A landscape with many valleys, sampled at points; each row gives a point and its height.
A ball rolls from a point to the lowest of its 5 nearest points, and stops where none of them is lower. Distance is the straight distance between rows; heights are no part of it.
duz h=403: [132 181 125 159 122 133 158 124 183 106  76 151 148  89 121  91 130 131
 151 168 111  91 133]
bibu h=695: [ 74  81 126  87 100 122 102 204  76 104 150 131  80 131 131 176 118 113
 105  49 143 174 115]
Fivu h=317: [122 103 150 100 148  93  90 117  72 136 184  94  94 115 115 164 114 135
 144 115  77 135  88]
bonap h=267: [135 174 110 157 134 131 164 149 164 160 142 155 110  84 128 129 118 134
 130 134  75  83 112]
tuzus h=453: [136 159 126 156 134 139 180  94 164  93  81 132 165  89 118  81 139 148
 170 182 124 109 133]
kog h=402: [ 75 117 132  90 132 147  73 119 108 117 101 119 173 140 121 111 150  84
 125 158 155 134 141]
Gupoz h=376: [137 186 132 172 117 125 158 141 176 142  94 155 141  99 121 109 125 125
 146 149 117  93 135]
dula h=528: [ 71  97 155 102  75 139 121 158  71 131 151 115 157 138 156 137 178  77
  88  43 182 197 143]
bugu h=464: [ 84 104 126 105  93 160  87 167 115 137 117 130 120 157 125 142 140 102
  83  86 179 150 169]
Demul h=511: [151 154 123 145 154 147 158  89 139 125 108 110 163 104 123 111 120 144
 165 154 120 125 122]
pina h=386: [156 167 144 171 122 121 147 124 157 156  99 127 160 125 132 116 130 142
 130 125 150 118 146]
Lek h=304: [166 115 106 165 111  85 166 197 126 138 169 154  84 156 149 178 107 146
 109  65 142 142 119]
peka h=426: [161 131 124 150 111 123 128 132 142 160 145 124 129 150 126 138 125 139
 101 104 151 138 149]
muze h=411: [155 138 133 144 124 127 111 112 136 161 118 110 145 154 125 129 137 136
 108 128 155 131 144]
Nus h=448: [134 116 136 142  91 110 102 131 149 140  87 145 138 181 125 120 134 135
  69 111 203 120 190]
Zibak h=192: [132 146 124 132 186 125 166 114 102 136 163 117 118  79 126 157 107 158
 148 127  44  89  80]
Fon h=321: [109 114 146  71 165 134  92  85 100 105 139 101 137 111 129 123 131  93
 175 169  77 174  85]
Pakun h=445: [123 127 134 122 125 134  78 111 127 131  93 115 159 163 123 108 134 124
 110 151 173 130 142]
Bazi h=447: [151 144 144 147 116 110 107 101 141 138  85 131 164 160 130 102 132 142
 112 140 180 115 159]
Pif h=227: [150 132 126 155 132 120 169 150 127 160 171 132 108 113 126 156 116 154
 118  95 105 111 118]
dup h=116: [145 154 119 173  93 122 182 187 170 161 159 175  72 118 129 143 116 126
 122  99 118 108 138]
Bav h=427: [138 102 107 138  96 125  97 157 137 142 115 140 112 176 122 145 129 126
  62  96 189 137 175]
vodi h=375: [126 115 129 106 144 150 104  73 120  93 109 105 161 139 121  98 154 121
 168 197 152 139 133]
Zak h=373: [122  95 145  83 162 164 126  46 116  81 138  95 129 109 119 103 161 104
 197 199 102 167 111]
Mevi h=446: [136 170 104 158 148 141 169 117 175 114  93 143 145  80 122  94 127 130
 155 180  90 103 120]
Zibe h=706: [141 169  90 129 183 123 162 123 152 121 137 151 106  79 143 124 117 135
 149 185  30  86  72]
sivul h=458: [ 85 103 141 119  91 139  87 143 118 136  69 145 152 173 129 108 144 120
  77 107 215 106 195]
muru h=377: [169 102  92 149 123  89 129 203 110 130 152 157  86 175 147 180  91 146
  92  61 154 149 122]
ruk h=303: [143  91 122 130 132  84 122 151  79 123 196 113  67 134 117 186 111 165
 124  77 114 132  97]
libam h=409: [155 159 150 175  89  95 146 135 165 155  98 151 148 146 127 108 144 136
 118 118 169 113 175]
padi h=350: [128 177 111 154 135 121 153 154 170 163 153 160  95  98 130 128 114 128
 129 157  58  76 100]
sas h=177: [109  85 127  92 122  95  87 165  87 121 181 117  71 132 114 180 110 140
 113  87 114 149 105]
koliz h=483: [119  89 102 124 134  79  94 212  63  99 158 142  62 161 130 202  89 143
 106  63 139 148 101]
popav h=497: [136 137 138 152 117 137 193  74 172  73  73 131 171  98 123  69 144 162
 166 182 145  95 143]
vos h=336: [108  99 130  78 153 146 101  73 119  81 130 110 146 112 127 108 152  79
 173 198 112 167 105]
pez h=305: [141 118 144 102 154 130 104 110  97 151 164  94 121 137 125 144 115 141
 137 121  98 142 101]
tak h=473: [149 152 121 137 165 149 160 113 120 141 138 120 149  96 128 137 103 141
 148 134  83 117 107]
lin h=481: [125 122 159 129  84  96 107 122 143 138  58 162 156 192 137  83 136 141
  74 115 215  96 191]
supa h=415: [150 167 149 161 114 122 160 101 161 119  69 139 175 123 126  85 135 146
 145 146 161 107 146]
geseb h=425: [151 117 133 168  73  86 125 144 161 141  86 169 121 185 132 116 147 134
  70  97 198 138 193]
felo h=470: [ 58 112 164 104  93 139 114 133  74 131 129 111 192 121 146 112 174  61
 104  69 175 179 150]
zusop h=332: [133  91 110 112 124 101 101 178 102 120 173 128  77 162 126 174 105 148
  96  71 146 149 114]
birok h=364: [ 88  97 129  84 137 146  85  93 112  85 112 112 171 131 119  94 156  86
 155 183 146 152 127]
Pivub h=189: [132 170 123 171 110 129 159 166 173 162 146 162  99 107 117 128 119 125
 125 127  99  89 134]
Nur h=514: [143 148 111 138 179 160 168  99 134 119 128 115 150  86 132 124 111 139
 160 156  84 117 106]
nibo h=329: [133 120 135 104 135 138  81 111 112 148 139 104 139 149 122 134 121 121
 122 131 125 142 115]
Tafum h=480: [146 143 157 148  97  86 133 104 156 126  69 153 175 176 145  73 140 147
 108 121 192 101 158]
mupok h=421: [124  88  97 121 129  92 102 208  93 108 150 147  77 175 141 187  93 138
  97  63 152 155 123]
sot h=457: [141 145 148 149 111 120 165  84 155  98  64 139 185 131 135  70 135 153
 158 160 169 102 141]
vuni h=558: [132 124 147 120 194 130 144  93  58 116 163  85 103  65 119 169  96 141
 186 144  35 110  79]
Nosib h=406: [158 160 146 181  89  99 154 146 164 168 113 140 129 133 128 118 141 132
 120 107 157 124 169]
vup h=400: [141 126 130 108 189 158 145  78 102 106 140  83 135  94 126 133 109 130
 183 150  74 140  91]
pofa h=431: [137 126 135 134 139 151 155  59 134  86  92 109 167 124 128  88 145 150
 170 189 152 120 139]
zutoz h=250: [136 178 119 166 110 124 144 167 189 163 145 175  68 120 117 125 110 115
 129 144  85  68 130]
Naro h=300: [ 89 115 142  75 142 136  79 122 101 135 134 101 143 126 124 129 126  90
 126 137 101 157  97]
pid h=324: [142 123 146 107 167 130 127  97  80 146 164  91 119 108 121 155 107 147
 156 118  74 129  90]
Vopaz h=344: [ 59 112 154  87  98 156  94 154  91 139 137 110 151 120 130 140 157  72
  92  79 142 171 129]
vezal h=374: [129 166 106 146 160 130 162 137 146 149 148 142 122  85 131 134 109 147
 127 150  59  90  97]
lape h=537: [162 188  96 143 152 115 143 116 169 128 151 150  80 106 139 102 112 120
 177 204  41  74  87]
bot h=268: [134 126 132 148 141 105 167 145  94 148 193 116  97  99 125 174 113 172
 123  97  90 100  96]
lezo h=424: [136 131 123 111 191 145 161  92  94 113 148  99 123  77 128 153 104 147
 177 146  51 116  83]
vare h=353: [144 132 130 104 155 153 102  90 116 123 122  99 158 142 122 122 123 119
 156 160 123 149 114]
ver h=312: [102 108 144  69 154 135  82 107  98 126 138 104 138 123 126 126 122  97
 148 155  92 160  91]
leb h=351: [107  95 127  88 120 126  88 163 104 131 164 120  93 152 122 166 121 132
  98  90 128 149 119]
ser h=385: [177 109  95 154 109 103 133 180 134 141 148 154  97 174 146 166 109 133
  83  71 164 161 145]
bozu h=441: [ 85 121 138 111 109 144  79 134 112 136  84 133 164 157 125 108 149 105
  94 127 190 113 171]
monu h=399: [168 125 122 163  92 106 125 140 154 155 120 142 119 166 132 130 138 141
  81  96 176 144 170]
Bavi h=412: [105  94 120  90 112 143  85 164 112 138 151 119 102 155 116 152 125 117
  98  90 151 150 134]
lizo h=504: [138 114 136 128 146 163 186  36 146  74  91 103 153 101 118  81 164 157
 173 196 133 115 151]
Kuduk h=443: [ 56 116 159  96 108 150 104 128  81 126 121 111 199 111 144 111 171  60
 115 104 161 160 138]
kiz h=463: [141 139 137 141 122 128 132  79 134 107  84 120 179 146 129  87 138 145
 147 167 173 119 137]
Fera h=251: [160 119 115 159 120 102 165 166 130 149 181 141  98 138 141 162 110 155
 112  72 132 138 118]
dedo h=359: [174 132 117 177  80  99 148 173 160 144 133 157 106 164 137 144 124 128
  95  86 172 153 169]
vita h=176: [142 192  98 154 135 124 139 134 179 144 140 161  93  98 128 101 116 121
 147 183  55  72 104]
nuni h=495: [150 121 122 124 168 166 154  59 123  89 113  96 148 101 121 104 139 140
 183 181 115 140 121]
viz h=318: [117 111 145  80 152 123  84 110  92 138 153  94 123 128 122 137 119 112
 153 136  88 152  89]
Zif h=390: [140  97 110 122 109 119  99 159 128 142 148 133  94 169 127 156 113 135
  82  87 157 150 134]
Ter h=348: [137 175 125 166 141 136 162 125 165 151 116 135 148  93 123 115 120 135
 137 144 106 105 127]
bidov h=337: [139 120 134 101 166 155 103  84 104 109 129  89 143 127 121 119 128 114
 180 178 104 158  97]
Zafek h=172: [143 149 120 161 114 117 183 178 161 158 174 162  84 107 131 158 118 147
 116  96 103  98 121]
ziku h=547: [137 167  99 136 172 113 148 136 146 138 161 151  92  85 141 132 119 137
 142 176  34  73  75]
zapu h=465: [106 118 136 105 122 129  76 105 122 113  77 127 173 163 124  84 141 120
 123 159 196 108 155]
Lipe h=322: [138 107 131 110 127 118  86 136 110 150 172 111 100 152 123 149 120 134
 102  95 129 142 119]
Suzig h=566: [139 160 101 142 167 148 170 107 160 113 113 135 147  71 128 111 119 137
 156 171  77 115 112]
rusa h=439: [ 56 106 150  98  84 159  97 157  85 140 120 115 170 134 131 124 174  78
 103  82 181 154 167]
rugog h=471: [138 143 152 148 112 132 186  73 166  77  60 142 180 122 131  62 148 158
 166 164 156 102 141]
Luko h=391: [132 104 146  74 177 162 128  57 106  90 138  84 115  99 126 120 136 104
 208 186  83 172  89]
Vorom h=256: [170 135 111 182  96  96 175 201 149 143 165 171  88 148 151 161 114 130
 118  71 152 138 141]
Koguv h=180: [140 189 116 167 115 119 135 148 188 159 156 174  65 122 116 116 111 108
 140 161  64  60 117]
Kob h=536: [118 134 145 133 120 142 205  63 188  63  67 144 151  92 121  51 161 171
 163 190 121  88 151]
kef h=539: [135 134 127 142 147 158 189  61 166  75  81 121 147  73 119  87 155 155
 171 196 106 108 136]
riva h=496: [153 148 131 145 153 142 146 109 131 159 147 107 143 112 125 135 114 141
 137 120 107 122 117]
gev h=455: [125 126 135 131 109 121  90 126 136 144  87 130 149 172 130 111 139 129
  88 133 192 117 174]
nen h=437: [132 121 127 138 105 126  88 131 134 148 109 128 132 164 125 129 136 125
  80 112 178 131 166]
gad h=529: [ 74  89 124  83  90 154 100 185  94 130 141 125 107 148 132 160 137 106
 101  60 162 168 138]
soz h=200: [ 71 102 141  76 112 150  77 151 108 140 133 113 137 128 121 139 146  90
 103 102 130 156 122]
Ragom h=289: [ 63 108 152  72 120 139  81 141 100 131 146 108 146 116 128 135 138  87
 109 108 104 159 107]
bem h=432: [129 105 143 107 147 156 135  37 118  77 112  97 152 120 119  82 165 132
 192 207 133 136 143]
gumak h=401: [170 116 116 171  74  84 136 162 162 143 101 165 115 173 132 137 138 123
  76  89 188 151 188]
tuvi h=393: [ 67 110 140  79 131 150  82 118 102 100 108 122 181 111 128 104 149  69
 140 158 144 151 126]
lifoz h=440: [106  97 104 120  99 147  89 172 129 131 122 136 100 174 126 157 124 119
  69  82 178 156 166]
sizot h=549: [143 158 100 136 176 143 165 115 148 126 126 134 126  68 135 125 111 139
 147 163  59 105  90]
Tizug h=420: [141  91  92 131 113 112 105 193 118 120 143 145  84 181 134 173  99 139
  85  74 164 161 141]
Vez h=292: [126 137 127 143 159 114 165 137 113 151 176 128 104  89 129 169 107 165
 130 113  62  90  87]
Tage h=277: [146 114 133 125 136 124 118 129 108 156 175 104 108 135 125 156 110 153
 121 101 114 134 111]
kif h=520: [103  85 107  99 101 132  95 201  97 118 135 136  82 165 135 178 107 120
  93  59 162 167 140]

Two balls start at each pair of points below. Name the first point that both come to, or write -.
sivul / zapu: -
Bavi / pez: Tage
Bav / bugu: Lipe
Luko / birok: Fon
peka / Nus: dup

Call two points neighbours if one is among the 5 nearest of the other. Go from one point of each pair to the other, from neighbour to neighbour, staying as low as possible. Name the highest point that can't be avoided.
sas / vita: ruk
soz / sas: viz
vita / dup: Pivub
